Points on a hilly landscape, in no order, each with its height.
From any point a ball rolls to the lowest of the 2 points nearest to it. It stops when none of these is lower. Distance is the straight distance between rows; heights are no part of it.
Q_373: [ 10  -5 -32 -13   9  13 -14  -3  -3  34 -18 -20 -23 -17   8  17 -20  27
  -7  21 -45   0 -30 -32]  (h 305)
Q_900: [-26 -31  13   2  -7   8 -29   2 -26  19 -15  -7  19   0  18 -23 -13  11
  -6 -13  20   4  -3   0]  (h 689)
Q_145: [  9  -3 -34  40 -34  38  12 -28  16 -28  35  25  -7   2  29 -14 -11  -5
  19 -18  13 -28   9 -16]  (h 262)
Q_52: [-32  -8  21 -34  29 -26 -20  18 -25  33 -35 -20  27   2 -17  -4   4  -2
 -11  17   2  33 -10  12]  (h 617)
Q_769: [  8   9   9 -46  28 -26  -4   9  -3  41 -32 -15   6 -13 -32  10 -12   1
 -17  39 -30   7 -23 -22]  (h 547)
Q_995: [ -5  12  37 -34   9 -42   1  15 -14   5 -23  -2  20  19 -42 -12  15 -27
 -29  42  24   5 -10 -14]  (h 651)
Q_363: [-46  -8  -7  -4   5  12  20 -25  52 -43   6 -13   4  -4  36  18  24 -13
  10 -26  14   6  12  13]  (h 119)
Q_530: [ 12  -6 -28  34 -27  32   1 -21  -2  -6  26  16  -9   6  28 -11  -9   9
   9  -7   8 -30  -5 -15]  (h 304)
Q_141: [ 21  10 -10  30 -14  10  13   5  12 -32  41  34 -19  -4   2  14  17  15
  14 -26  -8  -3  33  41]  (h 169)
Q_964: [ -8  -4 -15 -10   3  12 -10  -9  -6  21  -5 -22  -9 -10  15   3 -17  26
  28 -27 -24  12   2  14]  (h 332)
Q_301: [-16  -2 -46   9 -14  31  12 -23  28 -22  17   5 -26  -2  45  10   4   2
   7  -6  -4 -12  -8 -22]  (h 261)
Q_226: [ 35  32  17 -12  25 -27  -3  37 -11  17  10  -2 -18 -10 -47  20  -6  16
  10 -23 -42  19  22  47]  (h 216)
Q_45: [ 17  -6  -9  42 -25  26  -7 -29  -2 -10  43   8  14  -4  16 -21 -28   8
  38 -53  17 -22  31  14]  (h 391)
Q_392: [ 14 -12   5  57 -31  21  -5 -20   6 -20  53  24  22  -5  10 -12 -12   3
  17 -41  25 -19  27  17]  (h 421)
Q_648: [ 25  20   7 -26   3 -15  21  12   3   8 -12  -3 -13   9 -38   0   8 -17
  -6  18 -11  -7   0  -7]  (h 360)
Q_192: [ 14  20  34 -51  23 -34  13  14 -21  38 -37 -17  10  -4 -64 -22 -12 -33
   1  20  -5  -5   4 -13]  (h 653)
Q_257: [ -2  10  -5 -32  11 -11  19  -7   7  -3 -17 -21  -6   6 -14  -6   7 -17
  -3  15  -1   2 -12 -11]  (h 298)
Q_88: [-11   9  -3 -33  13 -24  -4  -8   1  -2 -17  -7  -4  10   1  18  14 -11
 -34  68   2   7 -37 -52]  (h 409)
Q_66: [-33 -29   6  73 -32  14 -11  -4  25 -35  29  35  23 -11  35  -1  25  -8
 -23  -6  34 -10   8   3]  (h 528)
Q_20: [ 14   3 -25  21 -19  27  27 -31  13 -28  18   7  -3  10  19 -26 -13 -33
  24 -17  26 -30   6 -19]  (h 190)
Q_219: [ 12  19  19 -17  19 -15 -10  17 -25  38  -6 -21   0  -9 -33  -7 -28   8
  34 -40 -22  16  19  35]  (h 281)
Q_12: [  6  18 -21 -37   3   1  38 -22  18 -16 -16 -25 -23  10   0  -7  -2 -34
  16  10   1 -15 -12 -20]  (h 214)
Q_710: [ -7 -24  33  60 -28  -1 -26  14 -14   3  28  32  26   3  10 -18   5  19
  -6 -26  33  -9  17  17]  (h 472)
Q_254: [-38  -9  -9  -8  13  -3   2   2  15 -14  -2  -7   5   3  27  23  22  14
 -10   9   3  28 -11  13]  (h 258)
Q_996: [ 37   8 -25   7  -5  14  -5  12  -8  19   1  13 -35  -7  -7  24  -4  32
 -17  18 -47  -6 -17 -13]  (h 139)
Q_545: [ -3   4  -6 -44  14 -21  -2 -10   3  13 -31 -16  -2   2  -9   8  -3 -14
 -23  54  -7  -2 -31 -53]  (h 455)
Q_989: [  7   5 -23  -9 -10  19  31 -26  14 -23  -2  -6 -11  12  14 -15  -5 -33
  19 -10  19 -26  -3 -23]  (h 103)
Q_80: [-56 -30  -1   0   8   8 -33  -6  -7  -1 -24  -3  17   4  41   0   8  14
 -17  13  18  23 -16  -7]  (h 726)
Q_652: [ 16  -4 -27 -12  -3  18  -4 -18 -14  26 -23 -18 -16   2  11 -18 -21 -11
  -2  27 -13 -18 -32 -53]  (h 404)
Q_401: [-42 -18 -23 -30  17  11 -12 -22  12  11 -25 -43   2 -15  40  13 -14  17
  23 -17 -18  22 -15   4]  (h 390)
Q_320: [ 29  12 -23 -11   8   1   6  12   6   5   2   1 -41 -17 -15  41   5  32
 -16  26 -52   3 -15  -6]  (h 184)
Q_619: [ 21  20  -7 -26   3 -23  13   6  17 -11   0  15 -23   1 -22  45  21   8
 -45  61 -30  -3 -25 -33]  (h 303)
Q_736: [ 10   6 -20 -21  10   3   5   4   6   9 -10 -16 -21 -11  -8  23  -1  19
   2   5 -36  11  -8   2]  (h 238)
Q_600: [-28  -7   9  36  -6  16   7  -6  38 -40  32  16  12 -14  18  17  28   2
   4 -37  13   7  31  38]  (h 239)
Q_511: [-33 -10  -3   3   5 -11 -29  10  -4  -8 -14  13   6  18  28  18  28   6
 -45  59  17  24 -31 -23]  (h 761)
Q_196: [  1  10  43 -12  -4 -28   6  25 -20   3 -18  11  13  31 -42 -23  26 -31
 -29  35  30   3   0  -2]  (h 680)
Q_896: [  3 -22  40  44 -22  -2  -7  -1 -12  -5  16  14  42   2 -11 -42 -16 -16
  19 -45  51 -14  32  24]  (h 381)
Q_806: [  9  -7 -21 -14   7  14 -13  -5 -13  29 -29 -17 -15  -8   7   0 -20   7
 -16  38 -32 -12 -35 -52]  (h 357)
Q_159: [ 17  13  11   0  -4  -3  -5  10 -22  23   9 -12   4   4 -14 -13 -21   6
  35 -39  -2   6  24  31]  (h 319)
Q_582: [-33 -17  37 -15  14 -21 -24  25 -33  20 -24  -3  36   7  -9 -19   2   1
 -15   2  21  29   4  24]  (h 645)
Q_166: [ 28  13  17  16 -16  -4  19  21 -15  -2   8  24  -4  21 -17 -18   5 -15
   1   2  17 -16  10   5]  (h 402)
Q_396: [ 39  21   8   0  -6  -4  17  17 -15   3   0  17 -13  15 -35  -8  10 -16
  -5  15  -2 -11   5  -2]  (h 399)
Q_285: [-28 -22  24  -5   8  -7 -18  10 -22   9 -24  -6  21   8   5 -27  -5 -10
  -4 -19  32   9   7  10]  (h 670)
Q_181: [ 17  -7  25  57 -27  11 -10   5  -6 -10  43  28  21  -2   2 -10  -3  11
  15 -38  24 -14  31  31]  (h 444)
Q_179: [-39  -6 -29   6   1  26  19 -31  42 -41  15  -1 -10  -5  45  15  17  -7
   2 -16   9  -7   2  -5]  (h 195)
Q_428: [ 44  36  27 -26  25 -38  16  25  -5  12  -3  -4 -20  -4 -66   8  -1  -1
   2  -5 -35   4  18  28]  (h 178)
Q_496: [-44 -26 -10   2  10  -5 -35   2 -10  -1 -16   1  14   6  45  18  16  18
 -38  42  13  26 -31 -18]  (h 745)
Q_153: [ -8 -20  44  23  -3  -5 -12   5 -15  10  12  -4  40  -2 -11 -38 -16  -6
  29 -59  40  -5  35  32]  (h 400)
Q_765: [-28  -5  16  -5  10 -27 -31  17 -16  -1 -11  17  17  17   9  17  30   7
 -51  70  19  34 -31 -14]  (h 778)
Q_386: [  3  17  33 -44  15 -38   6  20 -20  24 -33 -13  16   8 -48 -14   6 -23
 -15  33  -1   7 -10 -11]  (h 621)
Q_738: [-44 -17  22  32   0   7   7  -8  41 -45  15   7  29 -14  17  12  35 -10
   4 -47  26  17  27  39]  (h 260)
Q_419: [-28 -16 -21  -7   3  17  -8 -17   7   7  -3 -26   1 -15  38  16  -5  31
  27 -29 -13  18   1  16]  (h 365)
Q_665: [-17  -8 -23   6  -7  17 -11   3   1   4  -6   2 -11   1  30  10   4  21
 -10  14 -11   3 -13 -11]  (h 150)
Q_601: [ 66  43   7 -19  14 -21  26  21  -9  -2   8   3 -31  -5 -57   6  -6  -8
  14  -6 -33 -11  21  18]  (h 136)
Q_450: [-29 -16 -13  13  -8  12 -12   4  13  -8   4   8   4   4  35  16  17  18
 -14   9   2  13  -3   6]  (h 205)
Q_221: [ 27  12  25  27 -12  -4  19  13 -13 -13  11  21  14  25 -23 -36   3 -34
   9 -12  37 -22  17  11]  (h 367)
Q_44: [ 42  20 -15  16 -10  10  26   6   3 -29  28  21 -28   3  -6   5   2   2
  18 -19 -14 -13  25  21]  (h 138)
Q_470: [-10   9  21 -50  34 -36  -8  12  -7  39 -35 -17  21  -8 -43   4  -9  -1
 -16  33 -16  23 -14   1]  (h 581)
Q_807: [  4   1 -10 -26  16   1  -1  -2  -2  25 -18 -31 -12 -12  -8   3 -21   8
  29 -23 -27  11  -1  11]  (h 295)
Q_456: [ -9  -6  32   3   2  -5 -10  10 -22  15   3  -6  24   7  -7 -26 -14   6
  27 -44  15  10  28  35]  (h 358)
Q_203: [ 59  34  -2   0   1  -8  26  18  -3 -16  21  13 -35   2 -39   4   5  -4
  14  -7 -24 -14  17  17]  (h 102)
Q_160: [  3   5   4 -35  16 -20 -19   9 -14  34 -37  -6   7  -3 -17   6  -7   2
 -36  56 -24   1 -32 -50]  (h 504)
Q_238: [ 16   6 -51   2 -11  32  22 -24  16 -13   6  -1 -33   3  32   1  -2  -6
  10   6 -12 -22  -8 -29]  (h 314)
Q_566: [ 28   1 -26  22 -23  26   7 -22 -10   1  27   8  -9   0  15 -11 -28   9
  36 -29  -4 -20  13   3]  (h 349)
Q_144: [  0  12 -13 -30   3 -28  12  -6  15 -17  -4   4 -19   5  -5  37  29  -6
 -38  69  -5   5 -27 -35]  (h 354)
Q_393: [ 14  -4 -23  13 -14  16 -10  10  -8  11   4  13 -25  -3  14  17   0  26
 -12  16 -27  -3 -13  -8]  (h 87)
Q_361: [-22 -30  29  63 -26   6 -21  11   2 -14  20  30  26  -5  19 -16  10   1
 -17 -15  41 -11  10  14]  (h 496)
Q_135: [-56 -12  13   4  10   6  14 -26  48 -46   5 -14  27 -11  34  18  25 -17
   9 -37  32  21  13  20]  (h 191)
Q_185: [-41 -36   3  12 -10  16 -41  -8 -17   5 -14  -3  18   1  45 -20 -11  10
 -18   1  23   0 -13 -13]  (h 707)
Q_614: [ 22  26  23 -25  34 -28  -9  25 -10  29  -8 -20 -12 -11 -50  15 -15  15
  22 -31 -39  28  20  49]  (h 242)
Q_249: [ 21  -6  19  38 -26   9  12   1  -8 -17  18  19  19  13  -9 -34 -10 -25
  14 -26  43 -22  17   8]  (h 324)
Q_559: [ 32  -5  -4  40 -28  20  16 -21  -6 -21  28  22  13  14   1 -31 -21 -29
  25 -25  37 -35  17 -12]  (h 270)
Q_663: [ 21   2 -35   0  -7  27   9 -13  -4   6  -7  -7 -23   0  15  -8 -15  -5
   7  17 -19 -24 -21 -38]  (h 366)
Q_118: [ 17  19 -11 -32  21 -21  10   5  23   0  -5  -6 -26 -15 -21  41   7  14
 -30  44 -40   3 -24 -19]  (h 248)
Q_6: [ -2   1 -12  38 -15  27  14 -12  35 -40  47  24  -7 -15  20  16  18   8
  14 -39   1  -4  27  32]  (h 201)
Q_666: [-27 -10 -14 -39  30  -2 -12  -7   3  33 -32 -47   1 -20  10   9 -22  16
  28 -23 -30  31  -9  16]  (h 345)

Call two points neighbours if one is among the 2 nearest of the other. Go from one point of each pair to the other, from neighbour to neighbour, staying as low as possible. Name the highest point that can't be avoided.
Q_203 and Q_363: Q_738
Q_989 and Q_363: Q_153
Q_393 and Q_203: Q_652

For each start below, name the point where the ball stops.
Q_496: Q_393
Q_652: Q_393
Q_192: Q_393
Q_45: Q_989
Q_663: Q_363
Q_396: Q_989
Q_52: Q_393
Q_166: Q_989
Q_896: Q_989
Q_456: Q_203
Q_600: Q_203
